Each row is a point on a tangle of strands that fork and nearly touch. The rows are in no order.
Two points are linked if the straight distance between their rows is under 52.8. Some points are linked to none.
Q62: [8 -13 -1 20 6 -22 -3 -11 -2 10 8 -4 13 -1 3 -17 -30 7 -4 -32 7 9 3 13 -4]
Q46: [-6 5 26 -12 3 4 2 -25 -10 -20 12 1 4 -12 9 -22 -32 11 13 13 8 19 -26 -7 5]
Q11: [-6 14 8 -17 14 14 -10 -19 -30 -12 -8 -15 3 2 1 -12 -3 -7 10 12 -15 -2 -20 -6 29]
Q2: [-1 -14 -9 -8 -6 6 8 7 24 14 -28 9 5 -21 -8 0 19 -10 -1 28 3 1 -13 -4 -21]
Q132: [8 19 -37 5 12 29 -14 27 14 -9 -9 7 -1 -12 2 -4 16 4 -13 12 -12 -7 2 -31 -11]
Q949: [12 8 -24 8 -3 18 -18 16 3 -7 14 -7 14 -11 -1 19 16 -8 -17 -25 0 -3 14 -10 -2]
Q468: [-8 10 -8 -13 5 -2 0 3 -3 -4 -5 -1 -15 15 -13 -16 13 -7 5 16 -8 -21 2 -17 7]
Q420: [-2 5 12 0 11 -19 2 -14 -16 -13 -18 -3 5 -9 20 -27 -16 5 8 -11 23 16 -26 7 -16]
Q887: [-14 4 8 1 20 -8 3 9 15 6 4 -20 -4 30 2 -10 -5 -4 6 4 -21 -3 -2 -9 13]
Q743: [9 0 2 5 6 -1 -1 -10 -7 -7 0 -2 22 -4 -3 -11 0 7 -12 -8 30 -6 -15 10 5]
Q685: [-25 1 38 13 7 0 8 18 0 18 8 -19 15 -28 24 0 2 -12 -2 9 18 12 -12 27 6]
Q227: [12 7 20 1 -16 13 -11 -10 -21 -20 12 5 15 -7 7 5 2 13 -6 -10 0 -2 10 8 14]
Q956: [12 -2 -11 15 -17 -13 -16 -16 1 6 11 11 9 27 0 -3 -14 10 0 -5 -11 -15 4 5 19]
Q12: [17 -14 -8 16 -4 2 -6 -30 -8 1 7 14 18 17 -10 -10 -19 25 -7 -11 6 3 4 4 9]
Q720: [-13 -1 3 -16 -1 5 6 4 2 1 -5 -2 -3 -25 -28 -9 -30 8 1 8 6 14 -11 10 -20]
Q447: [1 -2 -7 -7 3 -27 1 0 6 -7 -14 -1 1 0 2 -22 -21 -6 18 -21 22 8 -19 1 -24]
Q813: [-3 -16 -8 -9 17 11 13 8 -6 0 -21 16 -23 15 -8 4 10 1 14 -1 -1 3 -7 3 -14]
Q192: [15 -23 8 2 -7 -2 -14 -35 -10 -6 11 4 11 9 -2 -17 -30 12 11 -6 1 5 -7 -7 5]
Q296: [5 -6 -2 13 -17 -5 6 -3 -3 -4 -6 18 -7 25 14 -2 7 27 -3 -18 -4 2 23 2 -9]
Q971: [-3 2 -2 -10 1 -11 1 -6 -4 24 5 -21 -15 -12 27 24 7 -26 9 -5 7 7 -13 0 18]
Q177: [10 1 -17 -21 -4 -29 3 0 -6 0 -13 9 -15 22 2 0 8 -20 12 -29 10 -1 -5 4 -10]
Q851: [1 15 4 9 6 -9 1 16 17 0 -2 -8 5 2 -7 -9 5 8 -12 7 -13 -14 23 -10 1]
Q61: [-10 0 15 -2 -11 4 6 -5 15 13 11 -12 1 0 9 -15 4 1 -6 -16 8 7 33 -19 11]
Q774: [-5 -10 -8 -5 -5 7 -1 -30 -15 4 -16 1 -5 -14 -2 1 -28 14 6 -12 7 26 -7 1 -6]
Q509: [8 -6 18 -16 -20 -1 -21 0 -1 -20 -1 -4 17 8 3 -6 1 3 22 -1 -21 -5 -17 3 24]
Q998: [9 1 -19 -3 -3 -15 8 2 7 0 9 13 -22 37 1 15 9 -9 10 -3 -12 3 -10 -9 4]
Q915: [19 4 2 6 -19 4 1 -13 -21 -9 -17 3 -3 -1 -3 11 -7 15 -13 3 -33 11 19 5 -5]
Q590: [21 2 -9 1 -9 3 6 -31 -15 -6 -26 1 -5 -8 -14 0 -5 16 -14 -13 -16 19 22 -3 -20]
Q514: [-22 -2 0 -8 13 7 -1 23 -22 -3 -14 -2 -22 11 7 -2 5 1 14 9 -22 -28 2 7 11]
Q464: [-6 4 9 -22 2 9 10 4 -14 -12 22 16 -12 5 1 7 0 -2 18 -8 31 -6 -7 4 -8]
Q512: [9 -4 -22 16 -11 -5 4 -10 7 11 -28 12 -13 -4 6 16 9 -1 -10 16 -4 -11 0 -4 -7]
Q482: [5 -1 -4 4 21 -10 4 20 19 3 -13 -17 9 28 -13 -19 11 6 1 5 -22 -9 14 -10 -1]
Q282: [-19 -24 28 6 16 0 3 18 -4 25 23 -17 17 -18 14 -8 2 -6 -9 -13 19 1 -1 29 3]
Q125: [8 -6 -10 24 5 -16 0 -27 -12 13 4 2 -1 10 -9 -20 -37 16 -7 -14 -6 -2 19 2 1]
Q168: [8 10 -9 17 7 7 2 -28 -11 -6 -8 3 1 -8 8 -1 -26 24 -3 -8 17 25 -10 -1 1]
Q883: [2 -11 -18 21 -11 15 2 1 14 7 -25 8 -5 -5 14 18 12 16 -13 1 -5 12 15 -8 -8]
Q412: [-7 1 17 9 27 -6 8 -3 18 15 5 -16 3 8 -2 -11 -10 -11 4 18 4 -2 -7 6 7]
Q162: [6 2 -11 -4 -3 -9 -8 18 11 8 13 -12 20 -25 -18 16 -2 -20 -9 -18 -2 15 1 7 -20]
Q780: [-17 -19 20 -11 -8 1 15 -2 10 2 -12 -1 5 -22 -17 -8 -11 -2 8 27 0 11 -22 10 -14]
Q810: [-8 0 -18 5 2 3 -9 37 23 10 19 10 -32 5 -4 9 4 -18 3 15 -14 -31 15 -17 6]
Q944: [-15 8 5 -1 9 -7 8 11 4 7 -11 -3 -5 -2 -6 -20 -3 15 -3 -4 14 -15 14 -5 -5]
Q693: [8 -24 -4 -14 -10 14 11 6 12 19 -21 2 7 -19 -6 15 28 -11 -7 3 19 8 1 2 -30]
Q820: [17 13 -12 -3 -3 -39 4 0 -3 -9 -10 4 -1 18 1 -12 -9 -1 10 -31 6 4 2 0 -25]
Q401: [-10 6 33 19 13 -5 6 -1 4 30 14 -22 16 -27 11 -4 -2 -20 -17 20 7 1 5 22 1]
Q317: [6 13 -11 14 -24 -5 -13 -26 5 9 -7 2 -2 11 18 4 12 -3 0 26 -16 -19 2 -17 35]
Q925: [-24 -4 10 -26 -34 -6 11 -7 11 -4 -4 2 8 -25 -7 -8 -4 -2 -1 27 -2 34 -17 -3 -14]
Q115: [11 9 12 -7 17 14 6 0 -34 -13 23 3 7 8 3 0 29 -3 -14 -12 15 -9 15 20 1]
Q783: [-4 -20 10 8 -21 3 -6 -3 23 10 4 0 16 -5 11 11 -5 1 1 3 4 3 0 4 10]
Q891: [-16 8 -4 -7 24 20 -2 13 -28 4 22 1 -6 -4 11 14 16 -13 -4 -5 16 -27 3 8 19]
Q914: [11 21 -1 -2 -16 -14 3 -37 -2 0 -10 6 -9 10 10 0 13 -3 -3 19 0 -5 6 -12 15]
Q677: [-21 10 6 -18 24 19 1 6 -24 -9 -6 -10 -19 5 -3 -5 -4 0 12 13 -13 -11 -19 -5 18]
Q865: [-11 -26 14 -4 -24 -18 -2 -4 17 24 10 -9 13 -4 4 -13 -2 1 1 -9 11 -3 20 -6 5]
Q516: [1 -4 -14 -15 5 6 -7 30 27 -1 14 20 -22 4 -22 6 15 -5 10 3 2 -16 9 -18 -8]
Q241: [-1 -26 8 11 4 3 -1 10 9 12 -7 -12 17 0 -6 7 5 -4 -4 -2 -9 -6 -8 15 7]
Q966: [1 3 -22 -9 -2 -19 11 3 6 12 -20 -3 -26 17 9 12 11 -15 11 -10 -4 10 -8 -10 -5]
Q733: [-14 -1 -4 5 0 2 -15 31 21 6 -4 6 -12 -1 -6 -9 2 1 5 14 -22 -23 18 -14 5]
Q729: [4 -9 1 6 -2 -12 9 10 24 7 11 1 -23 25 4 14 -7 -5 13 13 -13 18 -9 -2 -6]
Q141: [-13 10 -1 -1 -6 22 -4 13 -15 -7 4 8 -5 -16 13 16 14 -2 2 -16 20 -15 12 9 12]
Q948: [3 3 -26 15 1 0 -19 11 10 6 -8 -21 15 0 16 9 23 -16 -7 -6 -24 -5 -2 -16 27]
Q772: [-4 9 2 5 1 -21 0 -6 2 -3 2 3 4 19 12 -33 -11 11 4 -25 16 4 13 -15 4]
Q336: [11 10 3 6 -12 12 -2 2 -18 -21 11 14 1 8 10 21 15 9 -8 4 -7 -11 5 15 -8]
Q894: [25 -2 -4 9 -16 -5 -19 11 11 -1 19 -7 20 -19 -13 19 8 -12 -14 -15 -1 -3 16 7 -8]
Q219: [9 -6 -2 13 14 -12 -1 -5 4 4 11 -13 23 -1 -6 -3 -19 -3 -9 -14 17 13 -19 9 -1]
Q936: [-7 -12 9 -4 -18 -13 9 24 33 3 17 7 -12 5 -10 0 -6 -4 10 1 -16 23 2 -2 -18]
Q384: [-17 -16 12 14 21 4 7 29 -1 13 -3 -12 5 -11 11 10 11 -9 -7 -6 6 -7 -3 27 -4]
Q658: [-10 -5 18 -23 -23 1 10 -7 4 0 20 -7 19 -27 -10 -3 -6 -7 -15 4 6 36 -2 0 -16]
Q876: [-2 15 22 -4 15 9 -3 -19 -11 -11 12 -10 6 -1 0 -15 -19 8 6 13 -7 3 -7 -5 21]
Q718: [-17 -13 6 -11 26 12 15 11 -2 7 -4 2 -9 11 -4 -4 7 4 8 1 16 -7 0 4 -1]
Q196: [7 -11 -14 17 -12 16 6 -23 -8 4 -20 5 -8 -5 5 11 7 20 -21 -17 -1 16 29 -3 -3]
Q985: [3 -6 -5 7 -17 -7 -15 -14 -7 2 4 -1 6 13 7 3 9 -7 2 9 -15 -20 -4 4 31]
Q843: [11 4 11 -14 -9 -30 1 8 6 -2 -3 -8 3 -9 -2 10 -1 -25 8 3 -3 -3 -16 12 -9]
Q999: [16 -26 17 -13 -9 0 -15 -13 -15 -16 5 -4 22 6 5 -12 -14 4 18 -14 -9 8 -16 7 14]
Q322: [2 -18 -19 1 8 13 10 -11 13 13 -35 6 -13 -9 -13 14 8 1 -3 30 4 -5 -10 -3 -14]
Q266: [1 18 -20 -11 14 28 -10 19 9 -17 -6 7 0 -17 -27 -8 10 7 -1 3 -5 -2 5 -17 -1]
Q191: [4 27 -17 -2 19 -15 10 -8 9 -4 2 0 -7 5 -16 -9 -14 3 -3 10 10 -4 -5 -15 0]
Q596: [-3 7 -11 -6 2 16 -13 15 18 -11 9 11 -9 -3 -21 12 -2 -8 9 10 -6 -3 -7 -13 1]
Q932: [5 9 3 20 5 8 -2 -25 -18 -5 -12 1 6 2 14 13 -8 14 -9 9 2 4 -17 10 16]
Q48: [23 13 18 6 6 12 7 -7 -22 -22 30 7 18 12 5 14 35 -5 -14 10 -5 -10 11 15 -6]
Q552: [-13 -11 -1 -3 -11 2 -1 0 -10 4 -3 6 -21 -19 -9 6 -29 10 6 -2 -8 31 -3 12 -13]
Q960: [-3 -1 -8 -10 -1 5 -6 14 10 4 -20 13 -10 11 -16 -21 11 11 8 0 -16 -26 18 -17 7]
Q619: [-16 3 8 11 -7 9 3 12 -15 -7 5 19 -14 26 22 -9 -2 30 8 -1 -5 -8 11 4 3]
Q850: [6 -12 -26 -7 14 15 9 -1 9 8 -16 9 -17 0 -25 23 -1 -4 7 4 -8 10 -12 -9 -16]
Q305: [5 6 12 -17 -21 -19 -23 2 -4 -12 -6 -6 -3 -4 4 1 0 -15 18 12 -5 -4 -22 6 14]
Q522: [-4 0 6 -3 21 36 7 5 -24 1 32 -1 0 -2 13 18 30 -14 -15 -2 14 -16 20 7 0]
Q407: [5 12 7 18 -13 -9 5 -28 -9 -3 -4 14 -4 9 17 2 -9 13 -4 19 15 -5 1 8 7]
Q861: [12 20 -17 4 14 31 -8 19 14 -17 6 -5 7 -1 7 18 19 -2 -16 -3 -8 2 12 -31 -6]
Q874: [24 16 -17 23 -2 -8 6 7 -13 -19 -7 14 6 8 1 24 14 3 -10 -3 9 -10 -3 18 -17]
Q695: [-27 -5 -8 9 -6 15 -7 14 -18 0 -10 18 -12 18 8 -9 6 20 7 3 -20 -28 15 2 19]
Q181: [-13 1 24 6 21 -11 20 4 25 19 22 -19 11 -6 5 1 0 -23 -5 13 17 11 2 9 -4]
Q103: [-3 -1 8 -5 16 -2 8 -26 -12 -21 -6 -1 2 -9 -6 -21 -26 7 4 1 13 18 -30 -4 -18]
Q360: [6 -3 -1 -17 -20 -18 -10 19 4 3 21 -9 5 -10 -10 17 -10 -21 9 -17 -11 6 -3 6 -2]
Q370: [6 30 -26 -1 21 -16 4 -8 1 5 -11 -10 -8 21 -15 -11 8 -7 -8 12 -9 -16 -1 -18 8]
Q326: [-8 19 7 -16 -2 16 -2 11 -6 -13 14 18 -3 -26 -2 14 19 -7 9 -2 29 -10 -3 1 -3]
Q712: [-8 -3 14 -16 -7 2 11 10 22 0 23 -10 1 -10 -12 4 -2 -8 -1 0 2 23 2 -11 -11]
Q134: [15 1 15 9 -15 -7 3 -3 -14 -14 0 -2 10 -6 4 -1 -7 16 -9 -13 -10 8 8 9 -12]

Follow the links from the first point to the second, and from the first to the third. Name the last point that the two ways share.
Q850 / Q401 / Q985 => Q851
Q658 / Q894 / Q743 => Q12
Q12 / Q813 / Q384 => Q851
Q62 / Q514 / Q851 => Q12
Q874 / Q305 / Q370 => Q733
Q891 / Q191 / Q360 => Q733

A fork is a point with three links. Follow the links from the first point to the second and name the forks in between, in order.
Q191 / Q219 => Q733 Q12
Q12 / Q887 => Q733 Q851
Q596 / Q326 => Q733 Q851 Q322 Q336
Q407 / Q401 => Q12 Q733 Q851
Q820 / Q743 => Q12
Q48 / Q894 => Q336 Q322 Q851 Q733
Q894 / Q851 => Q733
Q384 / Q944 => Q851
Q865 / Q590 => Q851 Q322

A fork is a point with three links, a tip a point with one. Leave the first point through the second and follow the links. Name the first fork or tip that comes.
Q61 / Q865 => Q851
Q936 / Q729 => Q296
Q296 / Q619 => Q12
Q162 / Q894 => Q733
Q851 / Q482 => Q61
